Each row is a point on a landscape with many valleys, with its height.
A ball rolls from a point to the lowest of its 2 nearest points, and stops where none of them is lower. Distance is the straight distance between rows; heights are no part of it.
z263 h=2.85: [ -6  29 -52 -15  25  -1   4  48   9  48 -24   6   7   9  13 -15  17   5
  17 -36  19 -19  19 -10  10  -1 -34  -2   8  57 -37   1  -3  -2   1  -3
   4  31 -52  16  14  21]
z254 h=3.48: [ 14   2 -42 -18  53 -30  17 -14 -24  14   1 -24 -24  34   3  12   2  -2
 -19  16   3  -6  12 -15   7  14   6 -40 -26 -11   9   2  -5 -30  -7  21
  36  34  -7  -8 -21 -13]
z468 h=5.42: [-14  42  -6  24   5  30  -8 -18 -29  -8  32   3  12  25  17  16   1  -5
  15  41 -30   3 -13  15 -18  10  26  26  -4  35  23 -25 -14  23  24 -68
  30 -30  35  -2 -23 -52]
z806 h=1.81: [-21  13 -48  -4  21 -16   6  41  10  27   8   1  40   3  -1   7   0   7
   5  17  -5  17  26  26 -16  53  15 -11 -15  22  -2 -17  -5 -14  12  14
  34   1 -13   5 -21 -22]
z153 h=4.23: [ -2  -6   0 -14  17  14  -3 -17  -7 -14   6 -13  -4   5  18  16  26  17
   1  27  21  -6  18 -19  -3  -4  -5   3   4 -14   3 -12 -15  12  -2 -25
   6   7   8  -2  -6   1]
z231 h=7.81: [ 38  -4  30  -4  20   1  26 -22   3  12 -12  -9 -33  -5 -15 -12   8   5
 -19 -10  29   2 -16  -3  33 -57 -47   3  11   9  -5  35  14 -24 -44  48
 -25  32 -17  -7 -11  29]
z635 h=4.74: [  8  34   2   7 -10   6  -7  22   0  24  42   8  -1 -10  -9  -8 -18 -13
  -8  -3 -42   6   9   4   1  38  16  18 -12 -29 -20  -3 -28  -5   7  17
  -2 -40   1 -10 -11  -3]
z898 h=5.38: [ 23  11  -3  10  18 -18 -18 -21 -10 -21   2   4  -5  17  21  17  19  45
  35  12  52 -15 -24   5 -19   6 -31 -21   4 -26  53 -53  18  11 -10 -17
  18   9  19  11 -44  -3]
z824 h=5.99: [-19   5 -21   1  11 -12  -1   0   4   8  15  17  15  21  12  44  25  -1
 -18  45   4   7  -4  -6 -30  36  41 -32 -34  11  16 -15  17  15   0 -27
  17   6  23   9   9 -34]
z437 h=5.44: [ 14  -9  -9   6   0 -21   1  -6  -9 -18 -25  -2 -10 -15 -11  -4   3 -15
 -17  47 -27   3  11  34 -23  23  26  -9 -22 -51  15 -18 -25 -14  23  20
  18 -30   7 -36 -12 -27]
z247 h=3.02: [ 10   0  -6  30   5   4  -9  45  48  43 -23   3   5   5 -10  13  -4   0
  -2  13  -9  12   2 -14 -19  13   1 -16  -6  49 -15   4   1   6 -16  43
  -8  46 -21  12  17 -34]
z266 h=6.06: [ 29  19 -29 -28   5 -31 -14  25  -9  -7   0   1 -27 -12 -23 -38 -36  -9
  21 -17 -26 -26   6  16 -10  11  -1  -6   0 -29 -12 -12 -26 -19  12  10
  24 -40 -20 -29 -16  -1]
z341 h=6.53: [  4  -1  -9 -27 -18 -19  -4   7  -8  -5 -14 -10 -18 -14 -26 -44 -38 -14
   4 -44  13 -26  18   2   6 -22 -23  23  39  -2 -30  26  -5 -33 -15  28
  -8   4 -38  -7   2  35]
z964 h=2.63: [-15   4 -70 -12  58 -10  15 -10 -24  22   9  -3   8  29  14  13   7  -2
 -17  24 -11   0  13  -2   8  21   0 -36 -31  -9  25 -14  -8 -18  44 -13
  49 -18   5  -2 -38 -26]
z695 h=5.07: [-10  20  -2  19  17  27 -10 -20 -20  -5  42  -9  22  30  19  19   8  19
  33  21  -4  -3   6   8  -8  27   8   8  23  18  11 -28 -16  10  17 -50
  39 -17  20  20 -42 -31]
z405 h=4.97: [ -3 -12  18  -5  25  31   1 -46 -19 -36  18  -5  16  -5  10   2  31  15
  25   4   5   8  -3  27   6 -31 -43  28  -5 -12  14  -8 -11  19  22 -31
  12 -36  10   8 -25  28]
z109 h=6.70: [ -2  -7   7  -6 -27 -12 -12   1   7  24 -10 -15 -19 -21 -36 -25 -54 -23
 -11 -33   1 -11  13 -12  -5   0 -16  27  25  -4 -35  48  -5 -31 -14  48
  -2   8 -35   0   7  12]
z237 h=5.69: [  7  13   5  15  36  28   0   3  19  35   8  -7   5  19  24  16  42  21
   3  -6  25   9   0 -24  12 -16 -39 -18  -4  29  -5   8  14   8 -25  -2
  -6  38  -9  20  -2   9]
z145 h=2.45: [  1  29 -55 -14  29 -20   2  46  16  41 -30  -3 -14   7 -13 -12 -10  -3
   7 -21   8 -13  10  -7   0  19 -17 -13  -3  44 -22   7 -11 -13  -2  29
  17  39 -51   2   1   0]
z188 h=7.28: [ -2  -1  11  -6  -4 -15  15  11  18   6 -20  11  -3  10   4  -2  -9  18
  -2 -10  17  -6 -11 -19   3 -19   7 -30   0  49 -13  16  16  -2 -36   3
 -27  67 -10   5  29  20]
z558 h=3.31: [-14 -15  -5  -4 -48 -40   4   9 -11 -43 -19   3   3  -6 -18   9 -53  -9
  10 -16   4  -1  -5  23  17   7  24 -11  43  -1  39   0  16 -27  -4  30
 -10  21  15  -8   3 -17]
z206 h=3.71: [ 21 -25  12 -20  -2 -22  22 -38 -24   2   1 -15 -25   8 -16 -16 -10 -39
 -47  23 -41 -10  13 -10  -7  -5  32  -9 -22 -50  -7  30  -9 -37  -2  14
   6 -17   4 -34   5  -9]
z183 h=1.34: [-27   5 -31   3   2   9   5  26   2   7  10  -6  47   3  10  20  12  18
  14  39  16  25  27  16 -25  44  21  18  12  43  -1 -35 -13   8  16 -21
  29  -4   4  19 -19 -35]
z249 h=5.22: [ -6   2  18  14 -33  20  -8  -2  20  -8  -7  26  -9  -3  22  25  33   7
 -29  11  23  14 -29 -40  -8  -9  24   1   4   6  10 -13  18  47  -5 -39
 -35 -11  45  10  40  -7]
z364 h=3.81: [-16 -36  25  27 -20  -8  12 -43 -24 -37  12  -2  -9  17  -7  34 -12 -21
  -6  22 -11   7   2   7   7  19  50 -16  14 -19   9   0  -9 -17   6  12
  -8   9  31   7   3 -30]
z655 h=5.43: [-29  14   4  14 -43  21  -7 -20 -13 -27 -14  10 -24 -24   0  11   0 -31
 -23  31 -32  -6 -19 -14 -19   9  35  45  -2  -5  13 -12 -13  51  39 -27
 -30 -32  32   3  15 -26]
z298 h=5.85: [-11  22  14   5 -32  27  -2 -20  -9 -23   1  18 -22  -9  20  19  19   0
 -23  24   5  -3 -27 -30  -4 -12  22  31   2  -7  18 -17   4  51   9 -55
 -26 -23  39   4  17 -11]
z141 h=4.60: [ -6 -19  11  -5  25  16   5 -37 -16 -37   4 -17  15  15  11   2  27  25
  26  11  13  -5  17   8   4 -18 -21   7   9  -2  11  -9 -13   1   7 -32
  16   4   2   5 -26  17]
z64 h=1.65: [-24   1 -31 -37  17  18  11  -1 -16  13   1 -16  23  13  17  -5   8  -7
  -5  29 -28 -10  30 -17 -15   8  17  17  -4  21 -29   9 -22  12  33 -45
  35  -7 -11   1   3 -18]
z76 h=8.31: [ 39   9  30  19  33  32 -10  -9  17  19  22  -6  -8  -7   8   4  48  14
   4 -19  33  21 -42   4   6 -27 -65 -15 -19 -17  19  -6  12  21 -21  21
  -5 -14  15  16  -9  20]
z972 h=4.13: [  0  27   9  -4 -44  -1 -16  21  15  -2 -18   6 -30 -43 -13  -9 -19  -6
 -18   1  -7 -15 -34 -28 -19  20  22   9 -15 -34  15  -9  -1  44  16  -9
 -12 -34  17  -8  24  -8]
z326 h=3.18: [-11 -25  21  28 -22   0  10 -52 -30 -44  -2   3 -29   4  -4  23   5 -40
  -9  38 -35  -3  -9   7   3  15  54  -1  -1 -24  16 -10 -14   7  40   5
 -20 -17  34 -12  -1 -42]
z19 h=6.43: [  2 -18   8  15  -7 -30   2   2   8   4  -3  14  -4  12 -11  37  -8  -2
 -21  26   8   9 -13   7 -21  23  50 -41 -23  10   9  -2  19  -6 -31  31
 -12  38  15   1  17 -20]
z601 h=3.90: [ -3 -19  15  -6 -28  -3   6 -29 -18 -39 -15  -2 -30 -19  -8  -3 -23 -28
  -4  17 -22 -17   6  -8   7  -2  30  17  12 -38  18 -10 -17   8  37  10
 -18 -15  16 -22   4 -23]
z800 h=6.33: [ 18 -12 -20 -41   4 -16  -6   2  -4   3 -12 -16 -21 -15  -8 -39 -17  -3
   1  -7  14 -22  30 -19  -9 -17 -21  25  16 -23 -27   1 -14 -12  -2   7
   5  -5 -34 -14  -1  28]
z742 h=2.18: [-17   3 -58 -28  46   0  22   4 -16  20   2 -12  21  19  10 -12  10  -9
 -12  22 -37   5  30   0  -5  22   9  -9 -20   7 -11  -3 -21 -17  51 -19
  52 -24  -5 -12 -25 -25]
z179 h=6.03: [-21  -3  -8  -9 -23  26 -22   4   7  13 -32 -19 -12 -40  -8  -7   8 -20
 -16  41   8   0  10 -18 -48  12   2  47  -1 -26 -20   2 -25  35  26 -21
  11 -35  -5   6  12 -20]
z672 h=7.82: [  6  -4   2  -8  30  36   9  -1  -8  14  38 -13  39   2   6   5  48  14
  25 -27  20  25  -9  32  17 -13 -52  16 -27  17 -16  11  -3   9  -6 -20
  14 -30 -12  33  -3  42]
z268 h=6.19: [  3 -24  28  34  -5  -5   6 -18   0 -43  -3   0   3  -5  -4  23  18  16
  19 -22  46  31 -15  30  34  -9 -26   0  13 -16  46 -17  17 -14 -12  37
 -21  12  22   9 -19  13]
z590 h=4.71: [-19 -38   1  29 -23 -22  12   2  -8 -38  -4  -9  29   8 -12  24 -15  14
  27  12  35  14  19  30   9  18  19  17  29  21  33 -33  13 -21 -21  14
 -11  26   4  11 -26  -6]
z674 h=4.15: [ 21 -31  21  -6   4  -3  13 -54 -38 -16  16 -32 -32  24  -7   7  -9 -20
 -18  21 -13 -15  10 -19   5  -7  21 -10   3 -43  -3  12 -20 -30  -6   2
  11   0  12 -18 -10 -17]
z866 h=4.57: [ 16   2  22   8 -17   6  -7   4  17  -4 -11  11 -24 -15  12  16  15  11
 -23  12  29  -1 -20 -36  -2   1  25 -19   4  -7  16 -18  12  33 -14   7
 -35   6  35  -6  28  -7]
z620 h=7.08: [-11 -16  12 -16 -23 -20   7  11  15  -1 -37   1 -12  -8 -13  -3 -35  -5
 -14 -13   5  -9 -11 -17 -16  -6  25 -28   5  19 -11  35   8  -4 -24  17
 -21  49  -5   5  38  10]
z223 h=5.87: [ 10   9 -24 -38  17  17  -6 -12 -25  -9   6   5  -8  -8  21 -28   3   6
  21  23 -10 -21  19   1  -3 -54 -33  47  11  -7 -11 -16 -13  26  29 -52
   6 -41  -8 -11 -18  17]
z587 h=6.13: [ 18  -2 -47 -50  16 -11 -10   6 -11  10  -8   0 -22 -16  11 -41  -7   4
  17  10   3 -21  34 -13 -16 -33 -41  42  14 -25 -31 -15 -14  10  27 -26
  19 -34 -29  -2 -10  28]
z198 h=3.03: [ -6 -12   6  15 -20   8 -24  27  32  19 -30 -17 -10 -30 -20   6  -3 -12
 -13   5   9   9   5 -17 -33  31  11  -5  -5 -13 -13   7 -11  15  -2  32
  -4  -1  -5   4  28 -16]
z665 h=3.13: [ 12 -16 -31 -19  56 -24  24 -29 -28   5   0 -22 -14  41   5   2  17 -13
 -21  22 -28  -9  11  -6   3   8  16 -47 -35 -25   9   0   0 -36  19  -9
  47   5   4 -24 -22 -24]
z132 h=5.82: [-22 -36  38   5 -11   8  21 -22  15 -24   2   6  12 -17   6  14  21 -13
  -5 -32  16  35  -3   3  42 -24 -18   8  -2  -6   9  20  25   1   5  24
 -36  14  16  15  28  24]
z680 h=8.23: [ 13 -18   9  -3  27  17   9 -14  -4   8  13 -21  -2   3   2  -3  25  11
   1  -5  25  17  30  -4  18 -20 -38  23   9  -9 -20  10 -12 -21 -23  22
  -9  11 -16   6 -18  35]
z677 h=4.99: [-14  33 -26  -4  31 -30  10  11   9  19   8  33  21  21  18 -14  12  -1
 -22   7 -51  -8   9  15   2  21  21 -49 -36 -15   8   3  19 -24  14 -19
  21  -5  -2 -28 -12  -5]
z261 h=7.51: [ 41   3  21  16  26   5  32   9  22   8 -25   2 -17   4 -21 -13  24  11
   8 -10  21  12 -24  14  33 -57 -47  -7  -3  38   4  19  14 -13 -42  45
 -25  39 -26  -6 -13  17]
z90 h=4.30: [-19  -7  21  33 -26   2  -6 -18  -4 -22  33  13   2   9   3  31 -14  -1
  -2  10 -16  15  -2  -3  14  36  43   0   9  -8   6 -20 -12   7  10   5
 -16  -3  33   9   5 -18]
z592 h=6.25: [  5  26  -5 -13  -6 -21  -7  21   1  -3   1   9  -9  -9 -26 -49 -27 -17
  10 -26 -56 -31  -7  17  -8  11   9 -12 -20 -29 -15   9  -9 -19  25 -10
  24 -44 -19 -39 -12   4]
z908 h=5.47: [ 10   7   0 -27   9  28  -5 -21 -19  -4  31  12   1 -14  16 -16  25   9
   8  10   8  -1  -2  14  14 -53 -40  50  -7 -24  -3  -5   4  26  16 -45
  -1 -51  -3   6 -10  34]
z391 h=2.68: [  4  -1  15 -13 -26  -4  -4  21  22 -24 -28  19  -2 -34   3 -15  -8  16
   6 -36  29  -4 -13  -9  16 -15  -7   0  17  -5  16  -8  19  18   2  15
 -36   3   7 -12  21  26]
z256 h=6.46: [-21  -7   2 -15 -26 -18  -4   9  -6 -15  -2  -7   6  -3 -31 -42 -51 -21
  16 -37 -44 -31   4   8  -7   9  16  -4   8   2 -33  25 -14 -26  22 -11
  26 -19 -27 -17   7   8]
z273 h=6.34: [  1  -8  27  52  16   7  11  -4  11   9   3  -6  13  29 -11  21  13  24
  29 -12  25  27  -4  22  19  -5 -23   1  16  37  10   5  13 -24 -49  29
 -17  55 -11  23 -31  13]
z476 h=5.18: [-22  19   7  17  -7  26  -1 -17 -24 -10  10   7  12  16   5   4  -8 -18
   5  35 -72  -5 -10  15 -24  -1  45  15 -20  46  15 -13  -9  31  43 -56
   2 -27  33 -20  -2 -35]
z487 h=4.64: [  1  17  -9   9  29 -39   9   5   3  13   8  21  15  23   7   0  -1  -2
 -28  12 -41   6  11  32   1  18  26 -46 -25 -15   2  11  16 -45 -14  18
  17  15  -5 -27 -18  -7]
z563 h=5.00: [ 28   5  19   3  29   2 -13 -43 -17 -15   8 -11 -18  22  23  -5  18  29
  24  -4  18 -23 -20  -3 -14  -5 -37 -21  14 -56  31 -22 -13   0  -6 -14
  19   9  15  10 -40  10]
z617 h=6.67: [-11 -40  18  40 -25 -19   3  -3  11  -9 -11  10  -2  15  -9  46 -10  -4
 -10  12  27  24  -7   0  -5   9  35 -22  11  24  12  -7  24  -8 -33  35
 -36  52  23  24  15 -18]
z50 h=2.79: [ 15  21 -21 -28  17 -21   0   3  -9  32  24  -6 -14   7 -17 -43 -24 -28
 -23 -22 -39 -18  17  -9  -2  15   3   8 -11 -14 -46  24  -8 -31   0  22
  23 -13 -35 -22  -3  12]
z167 h=6.77: [ 33  22 -13 -29  10 -24  10  11 -10  -2 -10  11 -40  -7 -18 -37 -17   1
   7 -40  24 -26   4  14  18 -41 -37   8  37  12 -29  10  -1 -31 -37  36
 -19  12 -34 -12 -10  40]
z267 h=5.88: [  7  38  -2   1 -33  21 -23  33   6  -5  19  27   4 -24   8  -4 -14  13
  19 -36   0  -3  -8  -2  19   2  -3  41  27  -7  -3 -20   0  31   7 -24
 -32 -49   8   6   6  12]
z803 h=3.53: [  5   6  18   2 -30   0 -16  11  19  20  -9  -3 -30 -38 -16  -7 -16 -19
 -26   4  -5  -6 -10 -28 -17  22  21   2 -12 -38  -4   7  -8  20   0  26
 -19 -18   3  -7  24  -8]
z997 h=4.26: [ 10  10  24  15 -29  25 -27  37  42  40 -17   8  -1 -30  12 -24  -5  -1
 -15 -23   3  -8 -18 -41  -8 -23 -14   2   8  12 -20  11  25  41  -7   6
 -29  -1  -9   8  43   5]
z857 h=6.54: [ -4  24  10   2 -31  24  -7   0   0 -26  15  34   7 -28  15   1   9   5
  10 -32   0  13 -16  10  36 -24 -17  58  14 -11  19 -18  14  42  32 -27
 -35 -56  21   6   4  21]
z623 h=5.30: [-17 -16  11  -9 -34  39 -23  16  17  21 -23   2  28 -47   2 -26  18  -3
  -6  -7  19   6  -3   2  -7 -28 -32  60   1 -19 -13  15  18  36  28 -29
 -11 -44 -21  17  31  27]
z399 h=7.11: [ 25  18  -2  -9   4 -20  21  23   0 -14 -20  15 -19  -5 -15 -19  -2  20
  20 -32  37  -5 -19  29  29 -41 -32 -12  19  32   8   2  12 -23 -43  34
 -30  31 -18 -13 -11  39]
z499 h=8.07: [ 10 -23  26  -9  10   5  14 -38 -13   1  12 -19 -17   6  -3  -7   0  -3
 -19 -11  21   2  16 -14  25 -35 -25  16  18 -16 -12  32   3 -31 -32  28
 -20  23 -11  -2  -7  33]
z659 h=2.73: [-11  -9   4  -4 -35 -20  -6  20  13 -40 -29  12   2 -22 -10  -4 -34   8
  20 -35  23   1   2   9  17   3   5   6  37  -3  26  -7  11  -5   2  26
 -23  15   3  -6   7   7]
z140 h=4.38: [-20 -21  13  -3 -41 -19   1 -19  -8 -35 -40  -8 -23 -31 -29  -7 -40 -44
  -2  -2 -26  -9   2   6  -8  13  25   6   5 -47  16  23  -9  -9  37  26
   4 -19   9 -15   8 -30]
z147 h=3.74: [-17 -16   9 -19  -6   2  15  -7 -12 -27  15   2  23  11   9 -21  -8   6
  18 -33  -8 -20  23   5  28 -23  -1  10  23  23 -27  13  -6 -18  -2 -28
  -9  11 -23  -1   7  41]
z105 h=4.78: [-14 -26  14   3 -23 -29   2 -12  -5 -32 -57  -6  -5 -15 -35 -17 -26 -32
 -16   6 -43  -8  -1  36 -26   1  26 -22  -9 -46  20  34   3 -35  23  10
  22 -26   5 -35  -3 -20]
z524 h=3.59: [ 24   4  25  24 -14   8 -14  29  53  35 -31  15 -15 -14  -6  -8 -19  -3
 -16  -3 -13  -6 -23 -37 -19 -15   8 -27  -1  34 -21  14  15  30 -14  36
 -25  33  -8  10  40 -24]
z872 h=3.23: [  0 -12  20 -22 -19 -23  18 -26 -15  10  18   2 -18   9 -17 -24 -41 -36
 -39  -5 -52 -13  -3 -14   4  -8  33 -18 -13 -25 -21  45  -1 -32  -9  12
  -7   1   1 -20  19   6]
z236 h=4.90: [-35 -22  27  10 -34  25  -2 -15  11  -6   6  11  14 -19  16  10   3  -9
  -8  -4  -6  15  18 -20  14   1  11  38  20 -10 -19   2  -3  24  21 -11
 -37  -6  13  22  29   9]
z519 h=6.21: [  3 -42  41  26   3  19  18 -20  12 -15   0 -14  -1 -14 -11  14  34 -12
  -4 -20  31  42 -12  15  35 -26 -38   0 -12  -8  21  13  11 -10 -13  54
 -29  11  14  13  10  19]
z346 h=2.19: [ -6  -1 -20  -3   2 -15  -5  33  10   5   3  -5  17   5  -9   9 -13  13
  11   8   5   3  19   8 -13  36  20  -7  -1  23  -2 -12 -10 -11 -11  14
   8  23 -13  -1  -1  -8]
z526 h=4.14: [ 19  20   1   5   4  26 -13   4 -12  18  49  -5 -10  -4   8   4  -2   3
   7   4   3   6  26 -11  15  14  -4  33  21 -25 -23 -17 -30   2  -6   4
 -10 -32   4   5 -22  -1]
z950 h=5.89: [ 37   9 -41 -20  12 -45  -7  28 -15 -11  -4   0 -24  -3 -12 -11 -32   6
  19   9   2 -12  11  25  -4  11   3 -18   0 -23  11 -28 -21 -28  -6  31
  22  -6 -12 -25 -22  -8]
z880 h=1.67: [-30  11 -29 -19  -4   4 -14  37  17  47 -18  -5  27  -5  13   2  -3  -3
  -8  -3 -15  -2   7 -25 -29  28   7  -8 -21  24 -40  26  -5  16  10 -30
  28  10 -22  23  39  -6]
z714 h=2.09: [-17  21 -29 -10  11  -6 -18  41  16  45 -15 -16   5  -9 -13 -18 -16  -6
   6 -30  -9  -9  12  -9 -19  32 -14  -4 -12  24 -53  29 -10  -5   6  13
  38  10 -48  10  12   7]
z613 h=7.57: [  4  -2  14  17   5  43  -8   6  11   0  26   1  30 -12  13  16  47  12
   4 -12  26  40 -17  16  15 -17 -38  25  -9   6   6  -7   5  20  -3 -19
  -5 -39  16  17  10  20]
z569 h=4.20: [-28 -21  16  -5 -24  -9  12 -19  -4 -46  11  15  21  17   8   2 -29   9
  21 -22 -13 -10   7  -2  27  -8  26  -8  24  27   4   2   6  -4   9 -29
 -15  20  10   3  13  12]
z860 h=5.72: [-23   1  -8 -10 -27  37 -32  11   5  15 -42 -13   6 -50   3 -20   7  -3
   1  22  24  -4   7  -8 -37 -22 -27  70   9 -21 -18   9  -1  43  31 -45
  16 -41 -19  14  13   1]
z54 h=4.81: [ -9  -5  16   1 -34  33 -24  32  26  32 -20  10  26 -31  19 -17  15   0
 -15 -17  11   2 -12 -25  -6 -25 -19  27   1   1 -16  14  25  38   1 -33
 -22 -19  -9  16  51  21]
z158 h=5.01: [-25 -47   1   6  -9  -1  28 -10 -14 -49 -34 -25  25  -6 -12   1  -4   8
  25  22  18  19  44  33   3  -5   9  30  40  17  13 -16 -24 -23   8   6
   2  15  -1   5 -29   2]
z709 h=3.22: [  9   9 -16 -19  27   0   7  -6 -21  19  48 -16  -2  28   2 -15  -9  -9
   2  -8 -31  -8  30 -14  15  16   8   4   2  -1 -42   6 -24 -25   4  -4
  26 -11 -15  -8 -20   0]
z393 h=4.73: [-11  15  11  30  -8  18 -15  -9  -7 -12  46   2  15  16   9  31   1  18
  14  15  -3  10   1   0   4  35  25  10  17   7   5 -28 -13  12   1 -25
   8 -16  26  12 -15 -20]
z681 h=3.56: [ 20  19 -22  -4  29   0  -4   5 -24   5  48  -9  -4  25   3   4  -8  10
  27   1 -13  -6  23   8  13  26   6  -6  10  -7 -12 -23 -27 -19   2   1
  27 -19   0  -4 -40 -15]
z157 h=4.87: [-22 -12  11   3 -10   9  -1 -23 -15 -32  -2   7  19  17   2   1 -26  -3
  25  16 -50 -19   4   9 -10  -3  44   5   3  55  12 -15  -3  24  45 -45
  -1  -6  16 -22   7 -24]
z958 h=3.80: [  1   2 -42 -20  42  -4   6   2  -9  21  -2 -22 -15  16  14  19  16   9
  -5  20  25  -1  22 -29   4  12 -10 -19 -10  -1   6 -11 -13  -5  -5   3
  21  28  -5   7 -13 -10]
z108 h=4.59: [-12 -20  21  13  -6  -2   2 -34 -17 -42  22   5  20  34   1   3 -28  13
  46  -3 -26 -30  -2  14  14  -5  31  -9  19  52  21 -23  10   0  30 -50
   4   3  12 -16 -16 -18]
z303 h=3.28: [-14   6 -25 -25   9 -12  13  27  -4  -1 -18   0  21  10   8 -28  14  11
  23 -34  15 -18  24   7   9  -9 -19   5  12  42 -33   5  -8 -16 -13 -19
   0  31 -47   2  13  47]
z700 h=7.55: [  8 -17  37  30  -4  12  13   5  38  11 -17  17   6   4   0   5   1   8
  -6 -14   1  21 -10 -12  22 -41 -16 -11   8  48 -16  22  19   1 -29  31
 -45  53  -7  15  23  10]
z366 h=5.34: [-20  46 -32 -14  15  -6   0  27   9  27   6  22  20   0  13 -13   6  -9
 -19   8 -52   0   2   7 -11  29  15 -16 -36 -17  -3  10  -1   0  24 -33
  26 -28  -4 -13  -1  -9]
z799 h=5.70: [ 17 -14 -24   3   1 -47   3  18 -13 -19 -13  -4  13   4 -18  -2 -22  -2
   1  29 -12  -1   6  56 -16  22  22 -18 -11 -25  26 -25  -1 -40  -2  28
  26  -7  -5 -35 -27 -26]
z925 h=4.72: [ 23   3   0  -3  44   0  -8 -44 -27  10  18 -32 -25  40  17  -1   9  11
  12  -6   5 -23   1 -23  -7  11 -26 -19  13 -49   7  -9 -22 -19  -5  -5
  37  18   3  13 -41  -5]
z784 h=1.11: [-25 -11  -7 -34  -8   7   0   4   1   4  -9  -8  17  -1   9  -7  -4   1
  -6  10 -18 -17  21 -24 -18   7  20   9  -3  12 -31  18 -14  17  11 -36
   8   9 -19   3  30   8]
z21 h=6.04: [ 11  15  14  33  39   6  -4 -12  10  28   7  -8  -3  36   9  19  25  29
  22 -13  29  -1 -14  -2   3  11 -34 -19   8  15  12   0  10 -11 -35  18
   4  60 -12  26 -39   0]
z52 h=6.20: [-11  -8 -14   3 -12 -36  -5  18  19   4   0  25  22  15  -1  38   6   8
 -14  29  15   5 -12  -4 -39  39  44 -31 -38  30  20 -31  43  18 -15  -8
  -2  18  14   2  17 -28]
z82 h=4.45: [ 10 -31  10   1  27   0  10 -48 -32 -13   4 -45 -16  42   2  10  10   0
  -2  17   4 -12  17 -16  -7   6   4 -16  11 -30  -1   8 -20 -32 -15  -5
  30  29   5   6 -27 -10]
z557 h=4.27: [  0   3 -12  13  11 -44  16   8 -13  12  12   1  11  31 -19  18 -26  -4
 -15  21 -17   9  -3  40  -1  20  20 -29 -12  21   5  12  14 -50 -43  40
  17  42 -13  -9 -22 -16]
z164 h=5.14: [-15  -6   2   4   4 -25  -7   1  15 -13 -54   2   0 -21 -18  -7  11 -15
 -23  24 -28   0  12  23 -46  24  30 -25 -33 -48   4  20  -1 -13  14   8
  28 -19  -5 -25  -4 -10]
z772 h=7.99: [ 32  -2 -12 -20  40  19   4   2  -8  20  32 -21   1   6  -9   2  40   9
  37 -33  32  19 -50  23  -2 -16 -73 -11 -50   9   9   1  -5  20 -11  -5
  27 -24  -3  38  -3  31]
z511 h=2.58: [ -2   3 -17   8  -4   1 -18  44  32  29 -13  -4   8  -9  -3  17   4   4
  -6  16  11  12   7 -11 -26  32  14 -14  -8  20  -1 -11  -4  14  -9  17
   0  17  -3   2  23 -24]
z407 h=4.84: [-17  18   7  11 -35  -2  -2  -3   3 -24 -23  20 -18 -23 -12   7   4 -21
 -26  28 -41  -6 -27  -2 -32  23  50   4 -30 -24  20  -7  -4  38  31 -18
 -13 -34  29 -10  17 -20]
z607 h=5.73: [ 11  -4  17  27  -1 -11 -14 -18  -7 -35  14   6   2  13   8  23  10  40
  24  -3  48  -4 -17  12   4   9  -8 -10  14 -11  43 -43  22   3 -18   3
  -5  10  19   5 -29   2]
z61 h=3.67: [ 30  13  26  -1  -8   9   2  20  28  -1 -17  22  -7 -23  16 -15  10  27
  -9 -21  36  -4 -30 -22  16 -27  -6 -21   3  17  12  -9  33  30 -16  16
 -38   8  23 -14  23  22]
z122 h=5.36: [-26 -40  30  12 -24  19   4  -8  26  -2 -11  15  26 -14  16  12  15  -4
 -12 -21   6  27   9 -17  13 -17  -1  10   4  10 -18  12  16  20   4  -1
 -46  18  12  25  46  24]
z322 h=6.90: [-17 -23  25   6 -32  -5  -7   6  28  23 -40  -9 -15 -23 -25  -9 -44 -20
 -13 -26   2  -2  -1 -26 -14 -13  -4  -3  12  12 -32  54   9  -8 -16  37
 -19  37 -21  20  35   5]
z935 h=4.76: [ 21  42  -5  -5   5  15 -13  24  12   4  19  24  13   3  28   9  28  37
  14 -23  37   6 -22  -6  14 -17 -24 -10   2  22  16 -15  24  23 -18 -38
  -8 -14  14   3   8  16]
z301 h=8.12: [ 38  -9  21   1  39  16   8 -14   3  15  19 -22 -10   4 -19  -4  34   9
  28 -35  29  19 -55  23  -2 -15 -69 -16 -42  -7  19   4  -5  10 -20  35
  11   0  -1  27 -13  32]
z812 h=5.32: [  5  37 -19   6  29  34  -8  22  11  40  17  10  22  18  42  18  40  20
   9 -21  34  11  -9 -15  19 -17 -45 -13  -3  38   1   5  22  11 -17 -36
   4  10  -3  27   6   5]
z858 h=4.29: [ 12 -12   0  24 -15 -33   7  -1 -29 -21   2 -17  -4  20 -14  24 -27  16
  15   8  38  -3  -8  26  17   1   2 -13  29   3  38 -16  16 -35 -50  34
  -9  40   1  -1 -33  -7]
z541 h=3.21: [  3  20   4 -19  10 -31  12  -9   1  26  13  12 -11  10  -8 -33 -27 -27
 -42 -12 -58 -11  -3  -5  -5   2  19 -24 -27 -11 -36  43   3 -33 -15  15
   9   9 -18 -24  14  16]
z957 h=3.84: [  3  -7  -1   9 -26 -37  13  -3 -33 -18  13 -10  -3  22 -20  18 -49  -5
  -6   3  -7  -6 -14  29  20   0  22 -33  26  10  27  13   9 -45 -36  34
  -1  26   9  -8 -11 -14]
z181 h=8.60: [ 41   4  25  24  16  41   5  13  29  18   4  -1  10  -6  16 -11  53   3
 -18  -7  22  18 -42 -13  11 -54 -44 -27 -33  28  19   1  35  39 -24  21
 -13  -9  15   6  23   3]
z148 h=4.34: [-11 -17  23   7 -33  12  -6  -6  12   2   9   2  -5 -28  -1  -4 -19 -18
  -5 -16   7   9  23 -16  23   5   1  36  29 -27 -13   9  -8  -1  11  31
 -38  -3   0   6  14   7]
z971 h=5.33: [ 23  51 -10  -7  -3  24 -22  41   7  23  30  25  -1 -11  22   2   6  18
  10 -26  16  -2 -10 -10  16 -10 -16  17  18   7 -10 -14   7  24 -18 -33
 -19 -28   4   5   9   8]
z500 h=7.15: [ -6   1  20  17 -16  40  -6 -16   3 -18  22  14   6 -29   9  14  40  -7
  -9  -6  23  39 -34  15  30 -26 -34  50  -7 -17  21 -15  10  36  24 -19
 -20 -61  32  10  12  12]
z883 h=5.71: [-35  28 -34  -5  19   5  10   2  -1  19  12  22  32  20  22  23  20 -11
 -21  43 -36  14   5   9 -19  28  33 -17 -37  10   9   2   4   7  27 -53
  35 -19  19   3  -1 -35]

Where does a ball stop that starts at each point below?
z268 => z50
z824 => z391
z476 => z784
z950 => z326
z54 => z183
z468 => z326
z499 => z341
z76 => z935
z407 => z183
z158 => z784
z590 => z391
z908 => z784
z179 => z183

Call two points neighbours if one is among the 2 nearest of the other. Go from one point of each pair to the other, from neighbour to neighbour, staying as low as possible. Name the highest point that can't be avoided.
z391 / z326 => z468
z391 / z784 => z158
z183 / z784 => z298
